A landscape with many valleys, sampled at points; each row gives a point and its height.
A ball rolls from a point to whichever of its 2 nearest points has the largest drop for the distance, and stops where none of them is lower. Distance is the straight distance between rows; heights are no part of it.
gam: 8,-4,10,-17,-6,-5,10,11,4,-2,23,-6,-4,21,-13,-15,-2,-2,-6,-6,0,9,-9,-2,5,5,11,5  (h 618)
Gevu: -7,-10,0,12,-19,13,-13,3,2,9,-20,1,3,11,0,8,19,0,5,-9,-12,18,7,-9,-17,-1,2,7  (h 382)
Dok: -3,-6,1,-19,-12,-16,-20,6,8,3,5,-6,-5,7,4,-15,-2,0,-4,-17,6,-8,14,-4,-13,20,-4,5  (h 430)
redob: 6,4,-18,5,6,-1,8,9,-7,-7,-5,5,19,-18,12,16,7,-2,-1,-8,19,12,-4,-4,3,9,5,4  (h 329)
gosin: 4,11,26,-13,6,4,-13,-2,1,14,-3,-1,2,5,7,17,-10,-14,-16,5,4,0,5,19,7,4,2,-3  (h 395)
kasa: 2,9,-16,7,17,18,7,-5,-8,-8,-7,-10,19,-16,-12,-5,5,-14,9,-1,9,5,1,-5,13,4,-1,-5  (h 228)
rup: -14,-5,-12,-9,4,0,10,5,-6,0,7,12,-6,-21,-1,4,14,20,-21,-1,-3,-17,19,-8,6,3,3,5  (h 90)
dab: 3,-8,23,-9,8,-14,-4,-9,-1,8,12,-12,-3,4,-2,-9,-3,-4,-14,19,-1,4,-23,-14,-7,-11,-4,-4  (h 206)
lavud: -8,4,5,-4,3,-1,2,3,0,13,-6,-15,-27,-8,16,9,3,-4,-16,0,-5,1,17,0,3,-15,4,4  (h 230)
bodel: 5,10,9,-36,15,-6,-8,-1,4,-1,10,-11,-1,5,-11,-9,-13,4,-5,6,5,5,-1,6,2,-5,-4,13  (h 274)
kaduk: 1,-3,1,4,-8,-11,-2,14,0,7,3,0,-13,-4,-9,-4,9,10,-6,6,-11,9,-1,-3,-25,-14,21,2  (h 293)
gazi: 7,-7,5,4,-9,-6,5,7,3,2,6,-5,-20,-6,11,3,-11,-14,-2,-18,5,6,-3,14,-17,9,3,-7  (h 352)
Betu: -8,-8,0,3,-7,-1,-9,-13,9,8,-11,6,1,-7,-3,9,7,6,-11,8,-10,-2,9,-7,-13,8,-13,-2  (h 363)
dosap: 5,5,6,2,7,7,-9,18,-5,-9,-17,8,4,-19,-16,8,3,5,12,-1,-3,-10,13,2,-9,-8,4,-10  (h 291)
kegif: -22,-8,-20,6,-4,11,4,8,-9,-1,1,13,15,-17,0,9,-2,30,4,2,23,-7,4,14,15,17,-8,1  (h 107)
narad: 4,8,11,-7,-17,-2,21,-2,10,-11,8,-10,-10,20,2,-2,6,-16,9,-13,-7,-6,-8,5,9,-9,-5,-4  (h 347)
seg: 3,-8,9,-7,5,-7,0,-23,4,9,9,-9,-1,-1,1,-8,3,-7,-11,14,0,-3,-16,-10,10,5,-13,-6  (h 172)
Rab: 6,-5,9,17,3,19,-23,-10,1,5,-7,3,-7,-16,0,7,-6,-9,12,5,2,-11,1,19,-19,6,3,-10  (h 277)
tez: -10,8,7,-5,7,26,-16,-12,8,-4,-14,13,23,10,2,-15,0,15,11,3,-8,-8,-5,-6,-6,-2,-2,14  (h 300)
tiz: -4,-16,-3,-4,0,2,7,-13,-6,1,15,-4,5,-2,3,-10,-4,16,-14,14,3,-16,-21,-14,10,9,-13,8  (h 129)
mus: 17,-1,-4,6,-3,10,17,0,-11,-14,-3,-7,14,-9,-13,14,7,-16,-7,-9,-13,10,-1,21,-2,1,0,10  (h 568)
vibem: 5,14,-4,3,-17,10,-15,18,14,1,-9,3,-5,3,-24,-12,-8,-7,22,-1,-15,-5,4,5,6,-9,11,8  (h 619)
vedon: 16,-10,8,-7,7,26,-1,9,-11,2,3,-2,-16,3,-7,8,-7,-1,-10,21,14,8,14,-2,3,11,13,-16  (h 653)
Des: 7,16,-10,9,11,-10,9,-13,2,-7,-5,8,24,-9,-20,8,-14,-14,-3,-8,-15,10,1,14,4,8,-7,-9  (h 513)
Nabiv: 11,8,-23,14,-4,-12,-8,10,19,8,5,5,21,2,2,7,-16,-14,19,5,7,7,2,-10,-6,5,0,5  (h 544)
nusam: 9,-4,9,-1,-5,0,11,-2,2,-15,5,-15,-10,8,5,7,21,-5,15,5,-5,-7,-1,-16,13,4,-17,-19  (h 295)
nez: -4,11,-8,1,1,0,-13,-2,20,18,4,14,19,-12,2,9,-10,8,0,6,-8,1,-18,-6,-6,3,-11,17  (h 511)
Vulos: 0,-15,-6,11,-11,0,-12,-9,1,-3,-6,-4,-15,-10,7,9,15,5,9,-4,-15,-1,6,6,-4,-15,2,5  (h 169)
Nunuf: -9,-8,-6,16,9,21,15,-4,-4,2,0,-12,-2,-6,11,-6,8,-6,-11,4,1,7,-2,-7,6,-9,16,9  (h 168)
tate: 7,4,11,-3,-15,-13,2,2,2,9,-24,-9,-2,3,-16,12,-5,-18,9,-2,0,20,-9,19,-16,-15,16,3  (h 262)
Zon: -1,-5,0,-1,8,-1,-1,-3,-8,-9,23,-3,4,4,12,-6,-8,10,9,-8,7,7,-6,-11,1,5,-18,3  (h 376)
Funap: -5,29,7,0,13,-10,3,10,5,-5,-4,20,15,-3,-14,10,-14,5,5,-11,-14,0,3,11,5,-9,-2,-4  (h 441)
nis: -7,-16,12,-3,3,9,8,-14,-3,-2,-10,-8,4,20,18,-8,14,-11,-18,20,2,-6,-6,-19,13,-10,10,9  (h 211)
Mel: 2,-14,8,-1,-2,10,-3,-8,0,12,-3,-21,-10,16,18,-7,3,-13,-8,8,9,-4,4,-7,4,-4,12,0  (h 235)
pum: -6,14,4,-2,8,0,5,-13,-3,0,-5,0,10,-1,13,17,11,-4,6,-5,-2,-2,2,-8,12,16,-20,-11  (h 182)
sim: -3,-2,-10,6,-5,-23,20,1,-14,-1,1,16,4,3,-1,5,0,16,-6,-2,-8,4,-12,7,20,-8,4,6  (h 418)
sasab: -2,10,-13,2,19,2,3,1,2,1,-10,3,30,-13,15,13,-2,5,5,-7,29,8,-2,-17,10,10,-6,11  (h 297)
ruka: -3,-4,15,12,0,7,10,8,3,13,-9,-29,-14,3,5,-15,-7,-11,15,-15,5,-1,-3,3,-14,4,9,-5  (h 311)
betes: 8,-1,6,5,-16,2,19,4,1,-5,7,-10,-14,12,-3,2,16,-17,2,5,-11,-1,-18,-6,6,-2,-7,-14  (h 320)
feve: -3,19,11,-11,-1,-1,-20,-11,12,4,-14,14,-14,13,-22,-5,-13,1,7,14,-13,7,4,15,3,-18,3,-1  (h 592)
tigaz: 12,-7,11,14,1,1,-15,-7,-4,8,-1,5,9,-7,11,15,0,-9,8,13,14,-3,-6,6,-11,-1,7,-6  (h 313)
ludo: 5,5,4,1,-2,-1,1,5,-6,-12,-13,-5,0,-20,-14,6,12,-2,5,7,-15,-22,8,3,5,-16,13,-2  (h 258)
lufod: 4,-21,-11,11,-15,-14,16,-8,-9,-15,8,3,4,0,3,-11,6,-8,7,-7,4,-15,-6,-6,-1,2,-4,-2  (h 368)
dofeg: -3,0,16,-13,-8,-15,16,7,-2,-14,20,-2,-10,27,-7,-15,11,4,-6,-1,-1,-3,-5,-5,-2,-5,-3,-13  (h 627)
vabo: 13,-12,-15,7,-14,2,-16,-3,10,7,7,-2,-6,-12,14,15,7,0,5,-6,-8,-5,3,-2,1,1,-1,10  (h 207)
dukud: -10,-3,-7,-2,1,-22,-3,1,10,8,-3,23,24,10,2,9,-17,16,0,-3,-1,0,10,-8,-15,11,-12,9  (h 377)
zus: 12,-2,13,-4,2,10,-10,-1,-9,-1,0,1,-9,7,-4,5,-1,5,11,10,9,0,16,1,-3,10,-2,-28  (h 647)
mov: -4,21,24,-11,3,3,7,-5,12,14,3,-4,5,14,-5,2,-4,-14,-7,0,-7,-7,-3,6,12,11,-2,-9  (h 416)
zote: 4,-1,15,-24,-4,-14,6,-9,1,-17,18,-1,-15,24,-10,-5,0,13,-5,1,-13,-3,3,-9,16,3,-17,-14  (h 634)
vari: -4,-18,3,-10,-11,-7,-7,11,-16,1,-4,2,15,-5,2,14,-2,14,-17,3,-5,-6,8,14,0,12,-2,24  (h 266)
nuvun: 12,-21,-2,13,-16,11,-3,0,10,1,21,-12,0,-9,13,19,10,-4,2,-2,-2,-4,-13,-1,5,9,-12,6  (h 245)
zatik: 8,-2,-12,25,-13,-5,16,-5,-3,-6,4,3,6,-4,2,-6,6,-11,4,-17,-7,-2,-5,5,-1,-1,5,11  (h 337)
ras: 6,-3,-12,-17,-8,-1,4,7,-4,-11,7,-1,-25,-5,2,0,9,6,-5,-7,-1,-7,28,-1,10,3,7,-2  (h 173)
fomiz: 4,-2,12,3,-4,-8,10,-18,-5,3,-9,-7,-11,13,0,-6,14,-15,3,3,0,10,-3,13,-11,-15,23,12  (h 159)
Bufe: 3,8,0,4,12,-3,10,-14,-9,-9,-6,-2,18,-1,18,2,12,-2,0,-13,0,11,-9,-6,17,-13,-5,9  (h 333)
Fum: -9,-25,-4,1,-2,-11,-6,-14,-7,2,4,-3,3,-3,3,-12,-8,18,-4,0,-1,-12,1,-8,-3,7,-7,17  (h 180)
zan: 23,5,4,-6,3,8,10,4,-14,-15,7,-9,-2,2,-7,1,-2,-19,-11,-7,6,11,-3,13,-6,-1,11,11  (h 589)
kegu: -10,-10,4,6,-2,15,-15,16,-2,10,4,-4,22,-3,-12,0,1,-4,-2,12,5,6,2,7,-17,9,-2,-6  (h 286)
Pemu: 5,-3,6,-3,2,28,-5,13,9,8,-4,-4,-10,-3,-1,-13,5,5,18,0,-3,4,-5,0,-17,-10,16,11  (h 210)
Luri: 9,12,-10,-2,7,-7,9,-1,8,-12,6,-6,-8,-15,7,1,0,-4,15,-3,-5,-19,3,-9,24,-1,-5,-6  (h 227)
gira: 21,6,-5,9,-3,-8,16,7,-8,-12,2,2,15,-4,-20,13,-2,-15,-2,4,-11,12,-6,13,5,5,1,-8  (h 545)
Kov: 3,7,-4,0,-2,-1,2,-9,-1,14,-14,11,22,18,-6,-5,4,-1,-3,0,1,20,4,-6,-6,6,5,5  (h 288)
zeson: 16,-5,14,13,11,14,-12,-12,1,4,-3,-2,-7,-7,13,17,-5,-1,4,18,2,0,-8,5,-2,-18,12,4  (h 338)
sotun: -3,6,3,-2,-2,-13,21,10,1,-19,8,1,-11,9,15,-4,13,-1,8,-21,-4,-9,-3,-5,11,-4,-8,-2  (h 372)
bom: -4,7,-21,-1,-6,0,-18,11,7,-7,-6,7,-4,-5,-25,16,-10,-9,2,9,-2,15,5,-2,-16,14,-20,-17  (h 426)
zuzis: -13,-4,1,-1,-15,19,-26,-6,15,15,-9,-4,2,19,6,0,10,2,0,-7,-16,11,2,-9,-6,-4,-2,17  (h 357)
puzet: -14,4,-23,7,1,-8,-13,10,12,6,10,10,5,-7,-15,3,-20,-3,2,-6,3,0,8,1,-18,20,-19,-19  (h 473)
ror: -2,2,5,-1,-1,10,-19,-10,9,14,-5,-5,-3,4,-4,0,7,7,1,13,-11,6,0,-12,-5,-17,-1,16  (h 380)
Ruven: 6,0,23,-7,-7,-15,-1,-14,-3,1,-14,-7,-9,19,-11,0,2,-17,14,0,9,12,-1,9,-16,-11,9,0  (h 212)
nog: -19,2,-18,3,1,-1,2,6,-10,-10,12,8,0,-16,1,7,-4,23,7,3,17,4,5,-5,17,4,-9,-9  (h 37)
somag: -4,-11,-12,-16,-4,-4,-7,-6,-2,-6,-6,2,-18,-10,-3,1,12,7,-26,-1,-10,-11,25,-3,-8,-3,5,7  (h 139)
nutu: -5,-2,25,-10,6,-11,10,24,-8,-6,-5,-18,-7,11,11,7,6,-15,-9,13,6,8,-7,-14,2,-6,-1,-16  (h 678)
nov: 15,13,-4,9,21,2,11,-10,-3,-6,-19,-8,17,-10,-7,-9,8,-11,1,-14,1,10,-2,-1,6,-7,-1,8  (h 289)
vol: 0,1,14,8,12,8,11,-16,-2,-7,3,5,-7,5,22,7,12,-1,-6,-10,4,-1,1,-6,8,6,-15,-17  (h 140)
senog: -4,4,3,-8,23,0,-12,0,-3,-1,2,-18,-5,-12,0,-16,-7,-12,6,-6,4,1,4,2,-12,7,-3,2  (h 419)
famat: -4,1,-3,-2,-2,11,-15,-11,-6,4,-10,7,7,-10,-13,1,6,12,-1,12,-19,3,2,-1,-9,-5,-9,11  (h 388)
Vume: -1,4,-3,9,-14,19,-13,3,1,10,-22,-2,1,14,-5,4,6,-14,2,5,-13,11,11,6,-8,0,10,-2  (h 408)
gugir: -9,8,4,-8,15,23,-12,5,5,2,-11,11,-2,-4,-3,-19,1,17,7,-3,0,-4,-3,-9,-17,-9,5,10  (h 260)
ped: 8,3,7,3,10,2,8,-7,6,-13,8,6,-20,-7,17,-2,7,0,3,-8,5,-12,-12,-11,-1,-1,-12,-21  (h 111)
segib: -1,-3,-7,3,-5,2,8,9,-2,3,-7,-10,-27,0,11,7,8,-8,-14,-7,-1,-11,22,3,6,1,12,-10  (h 201)
Ver: 2,-4,14,-5,-6,4,10,-13,1,-12,-4,-19,-15,6,-11,-18,1,-13,-1,5,6,-6,-12,9,-8,-19,15,11  (h 88)
nabez: -8,-9,-14,4,-9,1,23,17,-9,-7,5,3,-7,-6,5,6,17,9,-20,5,11,-1,-18,-14,11,7,-8,-8  (h 31)
poda: 14,10,-4,2,14,-14,5,-12,4,-10,-8,-11,12,1,-1,-2,-3,-20,10,-9,0,5,-11,7,-5,-2,1,3  (h 346)
rodu: 0,-2,-11,9,-10,-11,20,1,-3,6,-4,-5,7,7,9,-7,13,-9,-10,-16,-7,3,-17,4,6,-16,4,18  (h 373)
peli: 13,0,6,12,-3,4,6,-9,1,10,-11,-4,-8,-18,-2,1,-7,-17,23,-2,1,-7,-2,14,-18,0,6,-8  (h 218)
muri: 11,-9,0,1,-9,-14,4,-7,-4,-6,-6,0,-20,-6,-6,-9,-9,-9,21,-4,2,-11,12,6,-26,1,3,-13  (h 138)
nifef: -11,-9,-9,-15,2,-12,-9,12,-15,-5,-16,5,26,-5,-1,17,-2,11,-9,3,2,-2,13,3,0,16,-18,19  (h 296)
gedu: -4,8,-4,-16,-7,-10,-11,3,-9,16,0,10,4,17,1,-6,3,5,-14,10,4,4,25,7,10,-3,14,-5  (h 358)
zuz: -4,2,-9,8,13,8,-21,-1,21,4,16,-7,5,-8,8,-8,-16,0,18,-13,-8,-8,-5,0,-16,1,-12,12  (h 331)
muso: -7,2,13,-3,6,-7,2,-17,-11,5,0,9,-6,7,2,6,-4,7,-17,15,-3,4,9,-4,8,-1,-5,-17  (h 391)
Zibe: -11,-18,-7,21,-7,9,4,-18,-14,0,17,5,-5,9,0,-9,-3,16,-12,-2,3,16,-12,-2,0,4,1,-10  (h 306)
noko: -1,-1,0,8,2,-2,-11,-11,17,18,18,2,8,-3,13,3,-14,8,8,6,1,6,-15,-6,14,-1,-6,6  (h 536)
Goz: -5,-1,17,10,-1,0,5,-22,2,8,22,9,-1,16,-3,-9,-10,5,-17,12,-10,8,-25,3,17,-11,-2,-6  (h 562)
Demu: 7,22,-1,-9,19,-14,1,18,9,-2,-14,23,17,-8,-12,4,-15,0,6,-12,0,-9,3,6,-18,-5,11,1  (h 400)
Zak: 2,14,-8,-10,15,-9,-2,19,-1,-2,-6,22,17,-19,-17,-4,-6,10,3,3,13,-10,7,0,-14,11,13,-5  (h 360)
kubiv: -11,-11,-5,-17,-2,-21,-8,4,2,10,-1,7,22,-1,6,13,-10,16,6,4,7,-2,2,-9,0,23,-22,11  (h 336)
kalam: 9,7,11,-6,11,14,12,17,-12,-11,-10,-9,-15,10,21,-6,-7,-18,-21,12,13,4,-1,9,11,-8,12,-7  (h 665)
Zaso: 9,-1,-1,-7,-1,1,10,12,-11,-7,9,0,13,10,-9,-10,-4,-6,-13,-16,4,19,-6,4,-1,4,7,12  (h 604)
Loba: -5,-1,4,7,-8,11,7,7,2,4,11,-28,-15,3,-8,-20,-5,-7,16,-11,-10,-9,-2,13,-3,-7,8,-1  (h 356)
pap: 2,-21,-14,23,-6,-5,19,0,-9,-15,1,8,16,-3,21,0,11,2,5,-14,17,-10,-21,-6,-5,1,-1,6  (h 386)
tos: -6,-19,-8,-3,-11,0,8,-5,-8,4,6,-3,-2,2,10,8,10,6,-21,17,9,-13,-14,-16,15,13,-17,-3  (h 87)
Kod: 6,-7,17,-19,-10,-3,-17,-4,7,-13,22,-5,-8,19,-6,-1,-1,12,6,1,1,-12,15,-6,15,9,-8,-11  (h 639)
fol: -13,-8,-21,21,-5,9,4,14,-7,8,1,-4,-6,-9,9,-6,16,7,-1,1,0,13,3,-6,3,-10,14,7  (h 217)
bukog: 2,8,3,-6,-1,-7,12,-14,8,-4,6,-13,-2,4,-5,-6,9,-6,18,8,-14,-10,-2,-15,17,-4,-14,-13  (h 267)
Pavu: 8,-12,-4,16,-20,15,13,-10,5,-3,20,-1,-1,6,4,6,6,-7,-5,-10,-12,-7,-12,10,4,0,2,8  (h 287)
rudof: -8,-1,4,9,-8,-21,11,-8,-17,1,3,10,-5,10,1,5,-5,9,-18,11,-12,2,-5,3,18,-7,-8,-15  (h 404)
mudom: -10,0,-13,7,-11,-8,-7,3,4,0,-14,0,-7,-17,-12,-5,12,5,9,3,-26,-14,10,5,0,-18,6,9  (h 216)
Ler: 1,-20,-8,29,-5,9,-4,-14,-17,-10,10,-1,-14,1,3,-1,3,5,-4,-1,5,13,0,-1,7,2,1,-31  (h 332)
tus: -10,8,5,-6,7,7,-11,9,8,8,14,8,8,-8,15,1,-11,0,-6,-17,6,-8,-2,12,0,19,-8,5  (h 420)
gerod: -5,2,-2,-7,-1,-15,-19,-7,5,14,-13,-13,-29,-9,-2,8,-3,-6,-19,8,-7,3,16,7,0,-8,3,-3  (h 257)
demep: 5,-5,15,-12,-6,-6,-6,3,-4,-13,15,2,-4,7,11,1,-2,3,15,1,3,-11,7,2,11,3,-4,-19  (h 642)
nemu: 13,-5,-9,5,4,19,8,-3,-16,-7,-4,-6,4,-2,8,-2,10,-4,-6,-1,10,5,2,2,14,-13,20,9  (h 205)
ruz: -3,4,11,-16,12,-13,3,-9,-17,-4,-4,10,1,8,6,-9,1,4,-21,17,3,-13,12,1,19,-12,3,-18  (h 378)
mog: -4,-8,-11,0,6,-12,-6,1,-1,4,6,-3,17,-16,-9,13,-13,7,4,11,2,-9,-7,-14,7,13,-17,10  (h 370)
Fili: 0,-9,-13,9,-1,1,-2,3,-8,-8,5,-3,5,-22,-3,11,10,-2,-2,3,10,3,-4,1,-11,9,-2,1  (h 362)
zapo: -7,8,-6,-2,18,-4,8,-12,-11,2,-13,2,30,-12,6,16,-3,1,11,-2,10,2,-4,-6,15,19,-16,6  (h 248)
kufu: -8,6,-10,11,8,17,9,8,-12,-7,-3,-4,10,-8,-19,1,7,-4,5,10,12,-1,18,1,6,3,-2,-16  (h 170)
zal: 1,12,0,-4,2,-3,-21,-10,15,14,-3,12,-2,7,-11,-20,-20,1,-3,15,-5,0,1,12,-9,-8,3,4  (h 579)
sar: -13,-23,-10,26,-9,-2,7,-16,-28,7,8,12,2,1,14,-7,-4,13,-5,-3,15,1,-1,6,-3,2,-1,0  (h 272)
gar: -9,-3,9,13,-3,-2,-20,-19,9,17,11,14,2,13,-13,-16,-20,12,-6,9,-3,1,3,4,-3,-2,3,-14  (h 564)
fad: -5,-7,-10,-9,-7,-28,0,-1,13,5,9,-5,-7,5,18,-17,7,-8,-3,-20,6,-14,9,-10,-1,17,-7,3  (h 409)
bak: -14,-12,-7,17,-1,0,6,1,-16,14,-2,18,2,0,14,5,8,27,3,-7,18,2,3,-6,1,8,2,0  (h 234)
matap: 0,9,-7,2,4,6,-1,2,8,-2,11,6,2,-11,8,-1,-4,7,10,-13,-11,-21,-2,4,15,-3,4,12  (h 179)
nus: 1,-2,5,9,-3,-11,-7,-16,6,19,22,14,4,13,1,-7,-12,13,-5,9,-8,7,-12,6,7,3,-3,-3  (h 551)
letog: 0,9,-19,6,1,-12,-16,13,20,7,12,6,6,-1,0,6,-20,3,12,3,7,11,8,-18,-12,10,-14,-9  (h 512)
kivik: 9,19,4,-23,7,10,-5,-1,9,0,10,-7,-4,11,12,-4,-4,3,-6,-5,-1,15,-4,0,12,-2,0,12  (h 305)
num: 2,1,1,-3,16,8,5,-16,-14,-20,4,-1,5,2,24,-6,-2,12,11,-1,9,13,-9,-13,14,-2,-12,5  (h 354)
Rin: 9,0,4,-1,-3,13,2,-7,-9,2,-8,-3,19,9,3,-3,12,-4,-1,6,8,10,4,0,5,1,7,17  (h 240)
muto: 5,-12,7,5,10,9,16,-3,0,-2,-18,-15,6,10,10,0,11,-27,-17,23,-6,9,-10,-12,11,-11,21,7  (h 174)
sudib: -11,-23,-11,-6,-5,-2,-7,-6,-17,2,1,10,2,0,0,5,-7,26,-6,-3,6,-6,2,8,-1,11,-8,26  (h 226)
magik: -13,6,-3,3,-4,30,-13,-6,21,1,-7,-1,6,7,1,-11,1,2,10,-14,-20,-5,-3,-4,-3,-3,-6,15  (h 318)
suz: -4,3,-7,1,3,16,-9,26,-1,0,3,2,7,-11,-25,-4,-7,-9,-5,5,8,7,-1,7,-14,13,-3,-11  (h 334)
Gedi: 3,-15,10,-14,-7,-8,-17,-3,6,12,7,-17,5,18,-1,-22,5,-10,-7,-3,9,4,9,0,-9,14,3,2  (h 448)
Mede: 7,10,-3,-3,11,-12,8,3,4,-2,8,-16,-10,4,-2,-16,-12,-16,15,-4,7,9,-9,1,-6,-2,-6,-5  (h 397)
mifer: -13,-6,-5,11,-14,17,-21,15,-3,8,0,9,18,-4,-2,1,10,21,10,5,12,-1,-1,0,-10,6,-2,1  (h 236)
nalil: -2,15,11,5,-2,5,11,-10,5,11,3,-3,0,4,-10,-16,-12,-12,4,-5,-8,-8,7,6,0,13,5,-18  (h 442)
gupiz: -3,-5,-10,7,-4,1,1,1,-2,7,0,-8,-20,2,1,-20,14,7,-2,6,-2,11,9,-9,-10,-12,14,-6  (h 256)
dadiz: -3,-3,-9,-7,5,-12,-1,17,-5,-14,16,-6,15,-2,-2,5,-15,13,13,-6,1,2,-3,-5,5,11,-16,9  (h 406)
tagi: -17,-10,-8,20,-3,14,1,9,-10,1,-6,16,21,1,-6,3,-1,23,10,-1,23,0,-6,4,2,7,8,5  (h 178)
lebi: -1,17,2,-7,-11,-8,-5,11,1,16,-8,26,16,16,-3,0,5,6,-3,-7,-6,11,16,9,0,1,6,4  (h 335)
Navo: 3,-16,10,8,-11,-14,-18,0,10,5,-8,-19,-33,5,6,20,0,-5,-12,-4,-2,-4,17,4,-4,-4,7,-2  (h 282)
loza: -9,15,4,-13,0,-6,0,7,-5,6,-2,4,-11,11,13,-6,4,5,-9,4,3,-6,17,3,25,-13,10,-8  (h 369)
sok: 15,17,10,-5,-5,-5,12,-2,5,8,-22,4,-3,3,-17,5,-4,-19,-9,-6,4,5,-2,23,-10,-4,27,8  (h 324)
zege: 9,-1,19,-3,-3,16,-4,-1,8,4,-1,-13,-17,5,3,-16,-2,-3,11,0,6,2,-7,9,-6,-20,24,21  (h 154)
Ditif: 8,8,-6,-4,-6,4,-8,-11,21,-1,0,4,-14,-8,-19,-13,-5,10,25,20,-25,-16,2,-7,0,-16,2,0  (h 645)
feset: -12,8,-13,4,4,-4,-2,7,17,-3,-2,23,24,8,-9,15,-13,11,14,-3,-1,1,-10,-15,-13,7,-23,2  (h 428)
popip: 11,0,-6,-6,-8,4,-1,-18,6,11,-16,10,5,4,-4,5,17,-1,-7,7,-3,19,8,-8,-17,6,-4,2  (h 330)
tep: 6,27,-6,1,11,-22,15,-4,7,-1,-5,20,12,-3,-13,4,-20,-9,-3,-6,-2,-2,1,16,11,-4,6,-7  (h 474)
zevo: -1,4,2,-3,9,4,-1,7,-3,-2,7,7,-1,-12,3,12,4,17,-1,4,-7,-6,-10,-2,14,-7,0,4  (h 130)
Zapog: 11,0,2,-1,6,-13,15,-10,3,-14,8,7,-26,-2,1,-9,-6,-3,7,-9,-1,-15,4,2,-10,-1,-4,-21  (h 66)
Beza: 3,15,-6,-9,14,0,-1,26,1,-13,-6,16,9,-17,-17,10,-4,15,11,8,4,-2,10,-13,-3,-1,2,-4  (h 325)
Bas: -3,5,5,-4,18,17,-29,-6,10,1,2,-6,3,-4,1,-15,-16,-1,6,-7,5,0,-5,0,-22,8,-7,2  (h 383)
Megir: 3,3,13,-27,16,-14,-4,3,7,0,17,-15,-12,6,-3,-11,1,1,-10,7,10,13,-14,-13,-5,-6,1,4  (h 241)
nelib: 6,22,0,2,-3,-1,-12,13,2,-7,-16,11,-10,7,-18,-4,-3,6,18,2,-10,7,8,17,5,-18,11,-6  (h 605)
nodop: -5,-6,8,15,0,16,6,-5,4,18,-13,-25,-14,12,15,-2,0,-18,5,-5,7,10,8,-5,-10,4,7,-10  (h 268)
bekes: -22,-12,-10,-4,3,-8,16,8,-20,-10,1,1,3,-15,-15,1,5,22,-9,1,-9,-17,9,-1,8,5,-4,2  (h 142)
gema: 5,2,-6,-5,-4,-3,18,15,-7,-6,8,14,3,-13,6,2,17,13,-7,12,3,-6,-13,-14,16,-5,5,-5  (h 85)
Divar: 0,-4,-12,-3,-5,-14,-1,12,-7,-6,3,9,-7,-17,-12,9,13,5,-11,6,-4,9,2,-1,-27,1,0,8  (h 340)
Mabup: -5,-4,7,8,9,14,18,5,3,6,-9,-11,-17,3,6,-4,-3,-14,-17,14,0,8,-11,-4,2,-21,21,-1  (h 110)
dunem: 9,13,6,-6,-13,10,-3,-6,22,-4,-7,-1,0,0,-16,-8,4,-1,18,1,-19,-16,4,5,9,-8,10,7  (h 633)
Las: 6,-12,10,18,2,-1,12,9,-9,-7,5,0,25,-1,4,-1,14,5,7,-13,16,-12,-17,-7,0,3,8,2  (h 402)
zinu: 5,-11,25,-4,6,7,11,20,-5,-18,-13,-13,-16,17,22,3,-4,-20,-16,11,13,-7,-10,-2,3,-6,4,-14  (h 671)
Mep: -24,-3,-11,1,11,5,6,12,-17,-15,-4,-1,5,-13,-16,5,8,21,2,3,8,-1,17,-8,12,5,-7,-3  (h 106)
mipak: -5,2,-9,-17,5,-26,11,-1,0,-14,3,7,-10,4,19,-10,2,0,4,-21,4,-16,5,-9,8,3,-12,0  (h 389)
nasu: -13,6,-18,-2,-1,10,-5,-4,23,9,-1,26,19,0,-4,21,-9,8,0,4,-3,-1,-16,-7,-1,19,-27,6  (h 472)
Noso: 9,18,15,-10,6,-1,5,4,-3,12,-17,4,3,-5,-4,10,-16,-18,-5,-1,1,-2,-2,21,-3,-2,9,-5  (h 371)
rini: 9,-7,5,-3,-4,-7,-19,3,7,-6,-3,-23,-26,0,7,12,-2,-5,0,-16,2,5,12,7,-19,12,-3,-7  (h 312)
kozon: 4,-3,-1,4,-11,-28,21,-4,-12,-10,-4,5,2,6,11,0,14,3,-20,-12,-4,9,-8,8,3,-16,5,14  (h 396)
Vot: -7,13,-8,4,8,10,-12,1,21,-1,-4,-3,2,-7,0,-7,-14,-6,18,-8,-13,-3,-3,3,7,-7,0,20  (h 253)
Gelap: 1,12,-15,-6,-6,12,-5,18,8,5,6,1,-10,-20,-16,11,-6,-12,0,-1,-4,8,1,9,-9,17,-11,-9  (h 381)
bufep: 14,1,8,-18,8,9,0,12,-11,-11,-5,-5,-21,2,4,8,-4,-10,-8,8,7,-1,8,5,5,-6,13,-11  (h 659)
Leta: -7,8,8,5,3,-2,-2,6,7,9,11,-4,-6,-7,15,7,-6,0,8,-24,5,-1,-2,12,-9,0,-2,-5  (h 390)

For each start below, name the point where the ball stops.
Kod => Vulos
tep => Vulos
Leta => rup
Dok => nabez

Call two points neighbours if one is among the 2 nearest of the other. Go from one point of each pair to the other, from neighbour to neighbour, staying as low as possible. Name the highest point that can't be avoided.
zatik / Zapog => sim
Ver / nabez => magik
Zapog / Mabup => Fili
nog / rup => bekes
